Each row is a point on a tangle of strands that fork and nearly touch. The rows are in no order.
Points whose rows are less than 40.5 apart are linked; no others are. Some points are linked to none.
k929: [ -8   5   4  -3  -8   1   8  -4 -24  -6 -30  10  -3   3  -2   9  14   7
 -19   2  -6   1  -9  19  -3  -8   3  11   0  12 -15  -5]
k402: [ -6  12  -7   2  -4   8   1  12 -17   2 -15   6  16 -16  -5  -4 -12  -5
  17   9  -2  13   3   9 -15   6   3   7   9  -8  32  14]
k300: [ 18 -11  17  16  -7 -11   4   2  16  10  -8  -8   1   6 -11   6  -4   3
 -21  -7  -8 -14 -10  -6  23 -21  12 -26 -11  -3 -46  -4]
k540: [ -5  -8   1  -5 -12  -5  -1   2   2  11 -17  15   6  -6  -3  -8 -17 -15
  -5   2   8   4  -8  -1 -13  16  21   3 -13   2 -12 -13]
k558: [ 16 -11   0 -10  -5  -6   8 -23  22   7  13   2 -13  -6 -14   0 -17   9
  13   0   0  15   8  -9  12   1  13  -7  -7 -13  -4   3]
k830: [  3   7 -10  -1 -11   0   2   5  -9   7   7   6  -6  -5  -2  -4  -2   0
  23   9   6   3   7  10  -8   4 -14  -4  10   3  31  20]
k690: [ -2   4  15   9   3  -5   9   3   1  -4   5  -2   1 -11  10  -9   5   8
 -13  13  -3  -5  20   1  18 -21   2  24  -6   0 -12  -8]
k415: [ 11 -10  16   8 -12   2 -11  -4  30   2  14  -1   4   2 -10   1 -15  -3
  -8  -8   7  -6  -1  -2   9  -9  11 -22  -6  -5 -15 -18]
k772: [ 19   0 -19   1  10 -20  -6 -18  26  21   9  -9  -4  13  -5   7  -3 -13
   6  -1   5  -8 -15 -18   7   9  -5 -22  -7 -15  -2  13]
k661: [ -8  -5  12  -2  10   0   3  -4   2  -5  14   0  -6 -15   7 -11  -3  -1
  -3  -4   2   3   8   9  10  -6   6   6  -5  -1   3 -17]
k138: [ -7  10 -11   6   6  -1 -14  15 -12   0 -10  -3  11  10  12   5  13 -11
   1  -4  14 -18  -9   0 -22   9 -23  -5   5  11  16   6]
k642: [-27  15   0   4   9  -3   4   7 -14  -7 -14   7   9 -13  -1 -12   4 -10
   2   3   2   0  -6   2  -5   4   4  14 -13 -10   2   2]
k131: [-16  11  -4  -2   3   3   9  -6 -25 -13 -24   7   0   0   5  -1  17   5
  -8   3  -7   0 -11  23  -2  -2  -3  11   8   9  -2   1]
k410: [ 21   4 -18  -1 -16 -23   1 -12  19  20  -2  -3   9  -6 -13  -4 -25  -3
   7  22  16   3   0 -11  -5   5   3  -7  -7 -15  10   9]
k783: [  4   3 -20  11   2 -13  -3  10  -1  23   3  -4   9  -3  19  -8   1 -12
 -12  12   8  -9   4  -9  -4   2 -10   5  -9   7   9   5]
k601: [  6  -6   1 -10  -7  11  -3 -10 -13 -16   0  13  -6  -5  -7   4  -3  21
  -6 -10 -10   5  -2  30  -7  -9   2   6  20  13   2  -7]
k872: [  5 -10   1  -5  -7 -12  13  -3  -6   2 -12   7  -8   7  -5  -5   7  -8
  -3  12  -3   6   0 -21   9   9   4   6 -24 -12 -13   3]
k584: [ 11  -2   9  12   9  12 -18  16   9   4  15 -20  10  14  24  10   7  -7
 -18 -15 -11  -7  -4  -8   6  -6  -6 -15   8   2  -9 -14]
k451: [  9 -18 -15 -17  -5  -6  10 -21  20  14  22  -6 -11 -10 -11  -2 -18  13
  16   2   0  16  14 -22  14   4  16   6  -2  -7   2   3]
k908: [-19  -2 -12  -7  -4   9   6   0 -13  -1   3   0 -15  11  -6  -1   8   4
  30  -2  -3  14 -10 -11  -2  22  -7   1   7   8  24  22]
k727: [ -2  12  -5   9  -5   6 -11   8  -6   4 -13   1  13   8   2   8  13   2
 -12   9   3  -1   1  14 -15  -4 -10  11   9  19 -12   3]
k167: [-13   8  17  -9  -6   5   6  -5 -13 -17 -14  14  -2  -6 -15  -3  -1  -3
  -7  -6  -1   1  -6  13 -13  -1  10  12  -9   5  -7 -11]
k276: [ 27  -9  -5  17  10 -16  -4 -11  25  15   0 -12   6  11   1   8  -3  -4
 -14 -12 -12 -12 -12  -9  27 -15   9 -37   0 -16 -27  -3]
k324: [-29  19  14  -7  10   1   5  -2  -5 -17   0  -6  13 -22  -7  -5  -1   4
  -8 -14   2  -6  -2  30  -8 -12   9  11   4  -1 -11 -10]
k543: [  8  -8  -1  -5 -18  -2  -1  -2   0  11 -24  17   6 -10 -10   3 -10  -8
  -5   7   4  12  -4   9  -8   8  10   0 -10  -5 -12  -4]
k158: [-27   9  -6 -10  -3   6  -4   5 -15 -20  -8   4  16  -4  -4  -2  -5   3
   5   1   3  -4 -10  24 -21   4   3   6  14   5  19   1]
k383: [ 15  -2  -5 -12  -7 -20   4 -20  20  13  -7   3   3   1 -27   8 -23   8
  19   8   3  12  -1 -17   2   5  25   3  -8 -25 -20  15]
k509: [ -2  -3  -6   0  -1  -7  -6  10   6  12 -18   8   6   1   6  -1  -8 -20
 -12  -3  12  -9 -11 -10 -13  12   6  -6 -16   3 -13  -8]
k490: [ -5  -8  -9 -10   3  12   1  -6  -4   4  11   5 -20   0   4  -5  10  -1
  13  -6   0   7  -2   9   4  12  -6  -3   5   5  14   4]
k514: [  0   0  -6   1   0   0  15   3  -7  -1  19   6 -10 -14   2 -12  -3   6
  20   8  -1   9  18   2  12  -6  -2  12  -6  -2  27  14]
k636: [ 15 -12 -13  13   5  -7 -11   6  20  22  16 -10   1   4  16  -3  -1  -8
 -23  -3  -2 -11   2 -11  11  -8  -1 -16  -1   1  -7 -11]
k638: [  7 -10 -18  -4   4  -8  -5  -1  15  20  14 -11  -7   7   7  -5 -10 -12
   3  -4  14  -8  -6 -22  -6  16  -7 -12  -9  -7  14   2]
k176: [  9  -8  -3  -8   3  10   1 -11   1   3   7   1 -19   8  10   2  19  -1
  10 -10  -5   4  -4  -4  12  10 -13 -14   5   1   5   3]
k169: [  6   0   2  -9 -17   1   0  -4 -12   8 -22  17   4 -11  -9   2 -11  -2
 -11   2  -4  10  -3  25 -13  -6  10  10   3   4  -7  -2]
k459: [-15   1  -3  -7   8   4  -7   7  -4  -8   9   9  10 -22  -9  -5 -18  -3
  10  -5   5  11   4  18 -21   0   9  13   6  -4  22   1]
k271: [  2  -3  23  -7  -7  14   0  -6   6 -18   7   4  -9   1  -4  -3   0   2
   4  -8   1   2   3  -3   2   1   3  -3  -8  -2  -6 -17]
k928: [  6   7   9  19  13  15  -8  13   5   5  11 -22  -2  14  20  15  19  10
  -4  -5 -13   0   8  -3  11  -5 -16  -1  28  13 -11   0]
k887: [ -4   9 -16   0  -7   2  -1   2  -9  15 -14   6   9  -6   6  -6   0 -12
   0   8  11   2  -3   7 -11  11  -9   0  -4   2  17   3]
k896: [-24  18  13   0  16   2   2   6   0  -6   7 -13  11 -14   5  -5   6   3
 -13  -8  -1  -5   3  23   1  -6   4  12   8   8 -14 -11]
k620: [ 14 -13   2   1  15   7 -11  11   4   6  17 -17   5  10  26   2   8 -12
  -8 -24 -10  -4  -4 -15   7   2  -8 -15   0  -8   8 -15]
k961: [  4  -1  -1  -9 -13   9  13  -7 -20  -7 -21  19 -12  -5 -18   4  -1   7
  13   2 -15  22   1  -2   0  -1   3  16  -4 -14   5  14]
k851: [ 14  -7  -7 -15 -16  -8   5 -13  12  12  -2   3   1 -11 -21   0 -29   5
  15   7   0  19   8 -22  -6   3  21   8  -4 -16  -6  17]
k172: [ 18  -5  -9  -2  -9  -8   7 -11   2  15 -23  15  -2   5  -2   7  10  -7
  -8   2  -3   2 -11   1   4   4  -4 -12 -13  -5 -24   5]
k639: [-15  13 -10   4  18  -7  -3  16 -12   8   2  -2   6   2  14  -7  10 -18
   9   0  12 -15  -7   3 -10  11 -18   1   3   5  25  10]
k317: [-11  12  17   9  15  -8   7   3   3 -12  11 -13   6 -13  14 -10   0   4
 -13  11   3  -8  12  -4  15 -20  10  16  -8  -3 -16 -20]
k562: [ 12  -2   4  -1   2  11  -3  -6  -4  -8   1   1 -10  16  15   4  23   3
  -6 -13 -13  -2  -6  -2  11  -1 -16 -13   3   3  -6  -4]
k822: [  8  -3  12   7   1   2  -9   3  14  -1  20  -1  -2   2   9  -2   0  -2
  -3   1   5  -7   8  -8   6  -5  -8 -11  -6  -1   0  -8]
k279: [ 10 -17  -9  -4  15  -2  -2  -1   8   9  24 -11  -7   2  26  -6   7 -10
  -6  -9 -10  -3   1 -22  14   8  -2  -8  -8  -8   9  -7]
k222: [-16  11  20  -9   6  -3  11  -8 -21 -21 -11   3  -4 -25 -16  -6 -14   3
  -5 -16 -16   3   0  21  -8 -14  17  22  -6  -9   0  -5]
k400: [-26  -2 -17   2  11  -5  17   2 -11  -2   4   3   1 -15   1 -21  -7  -3
  12  11   0  11   5 -13   4   5  10  18  -9  -8  17   4]
k98: [ 18  -9 -16   3  -5 -24   1  -4  14  17  -8  -2   9   8  -4  -4 -16 -10
  -9  11  16  -9  -6 -30  -4   7   7 -19 -17 -13 -11   0]
k5: [ -6   0  12  -1   9   9 -14  11  -4 -18   7  -9   9  16  14   9  16 -10
  -7 -13  -4 -20 -10  -5 -10   2 -13 -10   3   8   4 -15]
k263: [ -9  -7  -7 -19  -7  10   1  -8 -12 -19   2   8  -5   2  -4   0   0  17
   2  -6  -4   5  -8  26 -12   6   5   0  14  15  13  -2]
k241: [-29  13  -6   4  10  -7  11   5 -12 -11  -6   3   9 -21  -5 -18 -10  -4
   9   6   0   9   0   3  -2   2  12  19 -10 -15  14   4]
k791: [-15   0  13  -6   8  -4  16  -9 -13 -13  -6   4  -8 -24 -11 -14 -16   4
   0  -8 -12  13   6   4   1  -6  20  22 -12 -13   3  -7]
k367: [-12 -18  -7  -7  10   2   6  -4   6   6  17 -11 -14   0   9 -14  -2  -3
   9  -1   0   9   8 -31  12  17   8   4 -13  -4   9  -6]
k261: [ 23  13 -11  21 -12  -2  -3  -4  11  23 -15   1   7  12 -13  17   9   2
 -18  10   2  -4   2   4   5 -12  -8  -4   2   6 -30  21]
k932: [-15   5  11  -2   7   9  -9   7  -1 -19  -1   1   5   9   2  -1   9  -8
   3  -5   7 -14  -6  -5 -16   9  -7  -5  -7   2   2  -7]
k635: [-13   3  -6  -5  -7   0   3   8 -22 -24  -5   8   0  15  -2   1  11  11
  19  12   6  -1  -5   6  -7   8 -14  -6  14  18  28  17]
k91: [ 13  -7  10  -4 -14 -12  -1   6   7  -2  -6  10   9 -15 -17   1 -23  -1
 -12  13  -2   3  13   4  -8 -14  17  12 -15  -8 -10  -4]
k884: [-18   3  -3 -14  -9  13   2  -5 -18 -16 -16   9   1  -3 -20   1  -9   4
  11  -4  -8  17  -8   5 -19  14  12  10   7   4  11   1]
k250: [ -5   0 -13 -10  -7   8  -2  -2 -10   4  -3  -6 -11  18  -7   4   8  -1
  24  -5   9   2 -13 -14 -12  25 -17  -8   5   4  19  18]
k70: [ 17  -9   9   0   6  -7   1 -12  13   2  10  -2  -8  10   1  -1   5  -7
   1  -7  -3   2   0 -22  14   3   1 -17 -16 -14 -13  -4]
k465: [ 14  -2  10   2   1  13 -16   5   5 -13  14 -17   2  25  12  17  22   6
  -6 -13  -7  -8 -10  -4   3  -5 -17 -27  19   4  -2  -8]
k119: [ 17  -5 -20   3  -2 -26   5 -12  22  20   0   2   5   0 -11  -1 -16  -4
   0  16  10  -6  -1 -18   6  -3   8 -18  -9 -13  -6   2]
k308: [  5  -4 -13   0  -5  -8   0   2   1  13   3   8   6 -19   3  -9 -11  -4
  -2  14   4   8  14   6  -4  -2   4   8  -5   3  11   6]
k680: [-13  18  29  12  12   5  -3   7   4  -7  -3 -21   5  -3  10   8   6   4
 -19  -6  -5 -11   3   2   6  -8   5  13  11   9 -31 -20]
k170: [ -5   0 -11  -6  -5  -1  -2   4 -12 -11  -3  -1  -3  18   1   6  11   2
  16   5   9  -7  -8  -8 -12  14 -22 -11   8  11  23  12]
k200: [-18  16  25  10  17  -3   4   8   8  -8   3 -23  12  -8  16  -3   4  -2
 -22   3  -1 -15   7  -5   8 -14  10  15  -3   4 -30 -18]
k650: [  0 -13   5  -2  -4   0 -12   0  25   4   8   1   1   4  -5  -1 -14 -10
  -7 -10  19  -5  -1  -5  -7   6   6 -18 -10  -1  -7 -16]
k958: [  6  -5 -13  -5 -10  -7  11  -1  -7   7  -9   1   8 -16  -8  -8 -26   1
  14  22  -5  19  12 -18  -4   5  16  20  -8 -14  17  11]
k502: [ 18  -7   7   5   1  -4  -3   0  15  -5  18  -8   4   8  13  -3   2  -6
  -9  -1   2  -5   6 -24  14 -10  -1 -20  -9 -13 -11  -7]
k964: [-13   8  26  -4   2   0   3   0  -6 -15  -9   0   1  -4   0  -1   7 -10
 -12  -5   0 -15  -7   7  -3  -3   5   9 -11   4 -17 -18]
k369: [ -9   2  -2  -2  -8   7   7  -2 -21 -28 -10  13  -3   8  -8   0  13  10
  14   9  -2   2  -2   8  -5   4  -9   3   6   8  18  10]
k102: [-14  -1 -14  -7   3   0  -6  12 -12  -4   1  -3   5  13  10   8  15   6
   3   3   8 -14  -7  20  -9   6 -16  -6  24  22  18   6]
k189: [ 13   6 -12  10 -10   0  -8   2   3  16 -12   5   8   9  -3  14  13   3
 -15   9   1  -4  -1  10  -3  -4 -15  -1   6  12 -17  14]
k953: [  9 -14   1   1   5 -15   4   4   7  -2   7  -2   4   8  12  -7  -1  -3
 -10  12   3 -11  12 -30   7  -2   6  -8 -15  -9 -10 -13]
k731: [ 14 -11 -10 -12  -6  -8   9  -9   0   1   1   8   2 -15 -13  -5 -23   6
  11  15   0  17  16 -16  -4  -2  16  13 -12 -13   8   7]
k8: [ 24  -5  -9   9  15 -23   1 -17  29  10   6 -10   1  18  -1   4  -9  -8
  -2  -7  -6 -10 -11 -20  23  -8  10 -30  -5 -25 -15   0]
k916: [  5  -8  23   2 -12  -9  13  -2  -6  -4 -15   7  -7  -7  -7   1   0  -2
 -14   4  -3   1   3   2   9 -10  10   7 -19   0 -25 -10]
k556: [  1 -22 -15 -12   3  -8  10 -16  15  11  22  -8 -12  -2   6  -8 -10   6
   9   2   2   9  11 -30  14  11  14  -3  -7  -4   4  -9]
k692: [  8   8  -5   9   6  -5 -13  22  -7   9   3 -16   8  17  14   5  13 -13
  -5  -6   8 -21  -7  -9 -19  -1 -30  -5   5  12  11  12]
k632: [ 10   2   9   2   2  12  -4  -2 -12 -21  -9  -3   1  20  10  13  30   5
 -13  -6 -11 -11  -9  -6   2  -8 -17  -6   4   9 -17  -8]
k854: [ 19  -1 -19   3 -16 -10  -2  -7   9  18  -4  10   8  -7 -10  -5 -19   1
  -1  18   8   5   7   4  -4  -5   9   1  -5  -8   2   8]
k594: [ -6  10  15   4   1   2   8  -3 -15  -1 -18   3  -2  -2   5   3  15   6
 -17   4  -8  -3   4  17   6 -14   1  23   0  10 -23  -7]
k56: [ 18  -7  -7   8   1 -30   4 -15  25  12  -3   7   1   8 -18   1 -14  -2
   0  11   6 -10  -3  -6  17  -4  15 -22 -13 -19 -25   5]
k497: [-21   5   3   1   4   5  -2   5 -10 -14  -9   5   5   0   0  -6   4  -8
   8  -1   8  -4  -3  -2  -9  10  -3   7  -9  -4   9  -3]
k644: [ -9  -7   1   0   3  -1 -12   4  13   7   1   8   7  -1   6  -5  -9 -14
 -13  -8  13 -10   0  -3  -9   9   6  -5 -11   4  -5 -17]
k181: [  9   8   0  18  -5   5 -19   9  21   7  14 -14   9  16  -5  13   9   1
  -9  -2   8 -13   1   0  -2  -9 -20 -17   9   9  -9   8]
k939: [ 11   5  11  13 -14  21 -11   3  17  -1  16  -7  -4   6  -3  16   2  23
  -5  -2  -2  -1  11  12   8 -17 -10 -10  24  10 -14  -2]
k82: [  7   0 -13 -12 -10  13   3  -5 -23  -8 -10  16  -3  -8  -8   3  -7   8
  14   1 -14  16  -2  18 -13   2   0   7  15   4  21  15]
k936: [  6 -17 -21  -5   3 -23   5   3   9  11  -9  -2   5  10   4  -6 -15  -8
  -4   4  15 -10   0 -44 -10  16  10  -5 -20 -13  -8 -10]
k691: [  6  -6  21   9 -15   2  -4   3  15   2   1   2   5  -1  -5   4  -9  -2
 -20  -5   3  -6   0   4   5 -13  13 -15  -8   5 -29 -18]
k315: [ 17   0  -8 -11 -15  10   9 -11 -11  -2  -9  15 -10  -5 -13   3  -7  10
  16   3 -14  21   3   5  -8   1   1   8   5 -11  11  18]
k265: [ -5   5   8  -5  -4  10  12  -8 -19 -25  -8  15 -13   2 -13  -5   2  10
  12   1  -9  11   1   4   0  -3  -1  14  -3  -2   9   8]
k199: [  3  12  22  15   6  15  -3   3  -2 -12   4 -18  -4  11  19  16  19  14
 -10  -3 -10   0   4  -4  15 -15 -15   5  21   7 -19  -8]
k856: [ 20   0   5  -7 -17  -5   4 -17   9  -2  -9  16  -4   1 -19   4  -8   6
  11   1  -1   8   3   1   1  -3   6   0  -9 -17 -13  11]
k223: [ -3   3  22   4   4   8  -3   1  -3  -4  -6 -10   5  -1  10   5  12  -7
 -24 -10  -5 -10   0   5   6  -9   4   2  -1   8 -26 -20]
k787: [ 13   6 -15  16  -1  -3  -7   4   5  26  -4  -2   6   4  10   2   7  -8
 -14  10   4  -5   5   1   1  -5 -12   3   2   9  -8   9]
k515: [-19  20  10   7  17   2   8   6   7   0  11 -24   4 -20  10  -7   4  13
  -8 -10  -1   0  10  20   9 -11   7  23  14   4 -18  -5]
k988: [-24   3   6 -11  13   6  -1   4   1 -17  15   2   4 -18  -7  -6 -10   3
  11 -12  -1   6   3  24  -9   0  10  10   6   0  16  -4]
k336: [  8 -12   8  -7   4  -3  20  -5 -12 -10  -4  12 -14 -24 -10  -9 -17   8
   3   0 -15  17  11   0   4 -14  16  27 -13 -11   9   4]
k501: [-15  13  -2  -3  -3   2 -13   7  -8 -13 -10   7  21  -6  -5   4   3   4
  -3   4   7  -7  -4  27 -21   0   1   7  13  11   7  -1]
k426: [ 20   3  -3   1  -2 -26   1 -22  23  10 -10   8   2  10 -24   5 -15   0
  13  11   9  -1  -7 -10  10   5  14 -13 -10 -24 -19  11]
k447: [ 23   3  -5  25  -9 -13  -1   2  17  22  -8  -7   4   7  -9   8   2   3
 -20  16   0  -4   7  -6  16 -21   1  -1   0   2 -38  11]
k41: [ -4   1  -8   3  -1   5 -10   9  -4  -5   3  -5   5  18   9  14  19  18
  -6   3   3  -9  -2  18  -3  -2 -17  -4  26  29   3   9]
k886: [ -7   6 -10   3 -11   8   6   9 -12  13 -23   4  17 -15   1 -10 -16  -9
  10  19   0  12   1  -4 -11  17   7  12  -2 -13  27   8]
k203: [ -9  10   7   5  -4   3  -9   7  -2  -6  -9   4  14  -3  -2   4   3  -1
  -7   7   8  -6   2  15 -17  -7  -3   9  -2  10 -12  -8]
k299: [ -5   0 -13  10  16  -8  -4  19  -4  15  10  -9   6  -2  23 -10   6 -14
  -3  -1  11 -16   1  -6  -9   4 -17   3  -5   3  18   6]
k145: [ -4  -3 -14 -11  -9   3  -8  -4   9  25  -6   2  -4  -2  -5  -3 -15 -10
  10  -5  13  13  -6  -9 -12  26   6   0  -6  -4   7   4]
k443: [ -1   3  -6   4   1   1   4   5  -6   6  14   6  -5  -9  14  -9  10   2
  10  12  -1  -1  14   5  11  -9 -13   8  -1   6  14  13]
k236: [ 14  -8  12  -2   0  11  -8  -2  12   2  13  -8 -10   8  14   6   6  -5
  -2 -16  -6   5  -9  -8  18  -1  -3 -26   4  -7  -6 -17]
k537: [  9  10   6  16 -10   9 -16   5  17  -2  10  -3   4  14 -13  15   5  17
  -5   3   2 -10  10   8  -1 -14 -15  -7  18  15  -9   9]
k777: [-17  -3  -4  -9   3   7  -7   7  -8  -3  13   3  -5  -2  -8   2  -4   0
  22  -5   9   5  -2  19 -12  12  -6  -2  16  10  34   7]
k804: [  1   6  -2  13   9   8  -7  11  -4   5   7 -10  -3  16  16  13  23  11
  -4   2  -4  -8   5   7   4  -1 -23   4  25  25  -6  10]
k672: [-29   7  -9  -9  -6  10   1   4 -20 -15 -15   5  12  -7 -12  -3 -11   1
  13  -2  -4  13 -12  11 -23  15  10   5  14   1  25   2]
k676: [  6   9  17  14   7   9  -4   5 -10 -13  -5  -9   4  17  12  16  27   7
 -12  -4 -11 -12   6  -9   5 -10 -18   4  10   9 -17   0]
k733: [ 11  -8  20  10 -13  -5   0   3  11   6 -10  -2   1  10  -8  14  -1  -2
 -22 -12  -6 -10  -9   3  11 -15   9 -23  -8   8 -42 -13]
k267: [ 13  -6   9  -6 -13   7   0  -6  -7  -2  -8  13  -3  -9  -7   0  -4   8
 -12  -5  -6   4   8  24  -4 -13   3  11   6   6  -7  -2]
k441: [-16 -10  -2 -13   1   8  -5   1  -9 -27   7   4  -5  10   0   4   9  17
   4  -5   0  -4  -9  20  -5   8  -3 -10  18  14  17  -6]
k418: [ 12 -11 -13  -4  13  -2  -4   3   8  14  21 -16 -10   5  16  -4   5 -17
   2 -12   1  -4  -3 -21   2  14  -8 -12  -9  -7  20   2]
k593: [ 23  -5   0  20   2 -19   2  -2  22  14  -4 -12   7  11  -5   2  -4   4
 -18  -5  -7 -15  -4 -11  31 -22  13 -28  -7 -11 -42   2]
k702: [  1 -14  10  -4   8 -10  11  -5   4 -10   3   1  -5  -2   9 -12  -2  -2
  -4   9   0   2   8 -26  14  -1  13   5 -20  -6  -7 -16]
k124: [-16   0 -12 -10   3   1 -10  17  -4   8  11   3  -1   8   2   6   5  -2
  12   0  17 -10  -7  20 -12   8 -14  -5  19  16  25   5]
k103: [ 24   2  -7   5  15 -16  -6 -23  31   9  14 -10  -8  15  -3   5  -2  -6
  14  -4   0 -10  -8 -18  18   0  -1 -24 -10 -26  -3   5]
k104: [ -5   4  18   9   7  15 -15  16   5 -11   9 -20   9   9  21  14  11  -5
 -11 -14  -7 -13  -5  -1   0  -6  -9 -11  13   7 -13 -21]
k76: [ -5   6 -11  -2 -14   6   5   7 -17   3  -8   6   4  -5  -8   1  -8  -1
  27  10  -2  10  -2  10 -15  11  -7  -5  18   2  43  22]
k165: [  6  10  -2  14   3   0 -18  15   4  10  11 -11   6  15   5  11  13  -5
  -2   4  11 -18   0   0 -10  -3 -25 -12  13  15   4   8]
k970: [ -3  13  15  13   5   1   2   6  -2   0   0  -2   3  -6   5  -1  10   8
 -14   6  -4   0  14  10   6 -15  -1  26   4   9 -18  -2]
k467: [-17  17   7   9   7   2   4   7 -16 -16  -2   8   7 -12  -3  -4  11   7
   4   5  -2  -1   8  16  -1 -14  -3  19   2   1   5   3]
k86: [  9 -10  18   3  -1   2   5  -4   8  12   9  -7  -9 -10  19  -4  -4   7
 -18  -6  -5   6   5   3  29 -18   7  -1   3   5 -15 -23]
k255: [ 19   3 -19  -3   3 -14  -8  -9  19  26  12 -13 -10  12  -5  -1  -7 -13
   9  -6  13  -7 -13 -19  -4  20 -10 -15  -5  -9  10  10]
k814: [ -7  -1  14   2   4  10  -7   4   8  -3  15  -5   0  -9  14  -3   3   2
  -6  -5   2  -1   4   7  11 -10   0  -2   1   8  -4 -20]
k591: [ 15  -6   4   0  -4  -5   7  -5  -5   3 -18   9  -7   8  -1   3  17  -8
  -9   0  -4   2  -4  -7   9  -1  -4  -2 -19  -8 -18  -1]
k390: [-13  -9   0 -13   1  11  -8   5  -2 -15   6  -1 -10  14   2   5   9   2
   8  -9   6  -6 -11   9  -9  16  -8 -15   8  10  15  -8]
k503: [  8  -2   2   1   1   4  12  -1 -14 -12   6  14  -9 -19  -6  -9  -9   8
  12   4 -11  13  17   5   2 -15   3  23  -5  -9  17  15]
k168: [ -5 -10   2  -8  10   9 -10   9   2   2  16  -8 -13  16   5   8  12  -6
  10 -12   6  -7 -13  -2  -8  20 -14 -17   6   5  21  -4]
k630: [ 16   8  17  18 -12  22  -2   1  12   2   4  -9  -9  11   4  16   5  28
 -12  -2  -7   4   7   5  16 -18  -8  -2  29  10 -24  -5]
k370: [-17  -7  -9  -3  10   1  12  -5  -6   5   6   3 -15  -8   5 -15   0  -4
  11   0  -3  10   5 -13  13  12   4  13 -12   2  13   2]
k728: [ -5  -1 -10  -2  -8  -2   5   0 -10   5 -15   5   6  -8  -5  -9 -12  -7
  10  15   5  15   5 -11  -5  13  12  16 -14 -13  11   5]
k378: [ -5  -2  -7  -2   1  -2  -2   3  -2   2  11   9   7 -18  -2  -9 -16  -4
   8   5   3  10  10  11  -7   1   6  13   0   1  23   4]
k424: [ -6  -8  -3 -11  17   7  -4  13  -7  -5  10  -8 -10  19  12   5  18 -12
  15 -15  -3 -10  -9 -13  -5  19 -21 -11   5  -1  26   6]
k32: [-16 -11   1 -10  11  16   5  -3  -1  -6  15   3 -22  -3  -1  -6   0   6
  14 -12  -5  10  -1   7   8   9  -1   3   6   3  19  -3]
k551: [-23   1  11  -6  14   7   2  -4  -6 -15  15   0  -8 -11   3 -11   5   4
   5 -14  -3   7   1  19   8  -1   3   7   4   2  16  -8]
k732: [-20  15  -7  -1   4   5  12  -1 -28  -9 -21  10   5 -13  -3  -6   4   4
  -1   6 -12   8 -10  22  -6  -3   2  18  10  -5  13   6]
k340: [-24  17  16 -13   9   3  10  -6 -17 -27  -7   0   2 -19 -12  -5  -6   7
  -4 -12 -11  -1  -6  29 -12 -14  10  14   8  -1  -1  -6]
k303: [ -4   7  -8  -5  -1  11  14   0 -31 -15 -24  14   0 -14  -9   0  -9   7
   7   5 -21  19  -2  15 -13  -1   9  13   7  -5  18  11]
k888: [ 13  -5  -1  -5  -4  -6   2 -15  17   6  13   3  -9   3  -6  -5  -2  -1
   7   4   8   8   6 -18  11   4   1  -7 -12 -10  -3   4]
k752: [-18  -7  -7 -13  -4  12  -3   4  -6   1  11   0 -12   3 -15   3  -5   4
  31  -6   0  13  -4   1  -7  19  -2   2  12   6  26  14]
k380: [-14   4   4 -10 -12   7   3  -3 -10 -10 -25  15   4  -6 -15   2  -8  -3
   5  -1   0  11  -6   6 -18  12  10  10  -4   2  -1  -2]
k785: [  4   5  -7   8  -3   0   1   6  -6  10   8   4  -7   5   8   1  14  -5
  11   6   3  -3   6  11   2   2 -22  -4   6   8  17  17]
k327: [  0 -12   3  -5   1  -9  12  -8   1  -4  -5   0 -12   0  -6 -12  -2   1
   7   8   1   7   8 -32  11   9  13  10 -20 -10 -10  -2]

Follow the links from the first point to the second, and from the first to the third. Name the last point that the two ways share.
k308; k170; k104 | k551
k804; k70; k958 | k551
k591; k661; k497 | k502
k702; k676; k370 | k502
k537; k447; k200 | k189
k936; k76; k562 | k119

A fork is a point with three links. Follow the links from the first point to the second and name the forks in between, in order.
k777; k308 | k551
k426; k814 | k119 k551
k370; k632 | k502 k551
k459; k886 | k119
k176; k104 | k551 k502
k102; k383 | k551 k119
k56; k70 | k119 k551 k502
k953; k584 | k502
k70; k56 | k502 k551 k119

Name the points in between on the shortest way along the links from the first point to the second, in order.
k854; k752 | k308 k378 k459 k988 k551 k32 k490 k176 k562 k632 k676 k199 k928 k804 k41 k102 k124 k777
k650; k441 | k644 k509 k540 k543 k169 k267 k601 k263
k896; k728 | k324 k340 k222 k791 k336 k503 k514 k443 k785 k830 k76 k402 k886
k594; k124 | k929 k131 k732 k303 k82 k315 k961 k265 k369 k635 k170 k250 k908 k752 k777
k402; k459 | k886 k728 k958 k731 k851 k383 k426 k56 k119 k410 k854 k308 k378
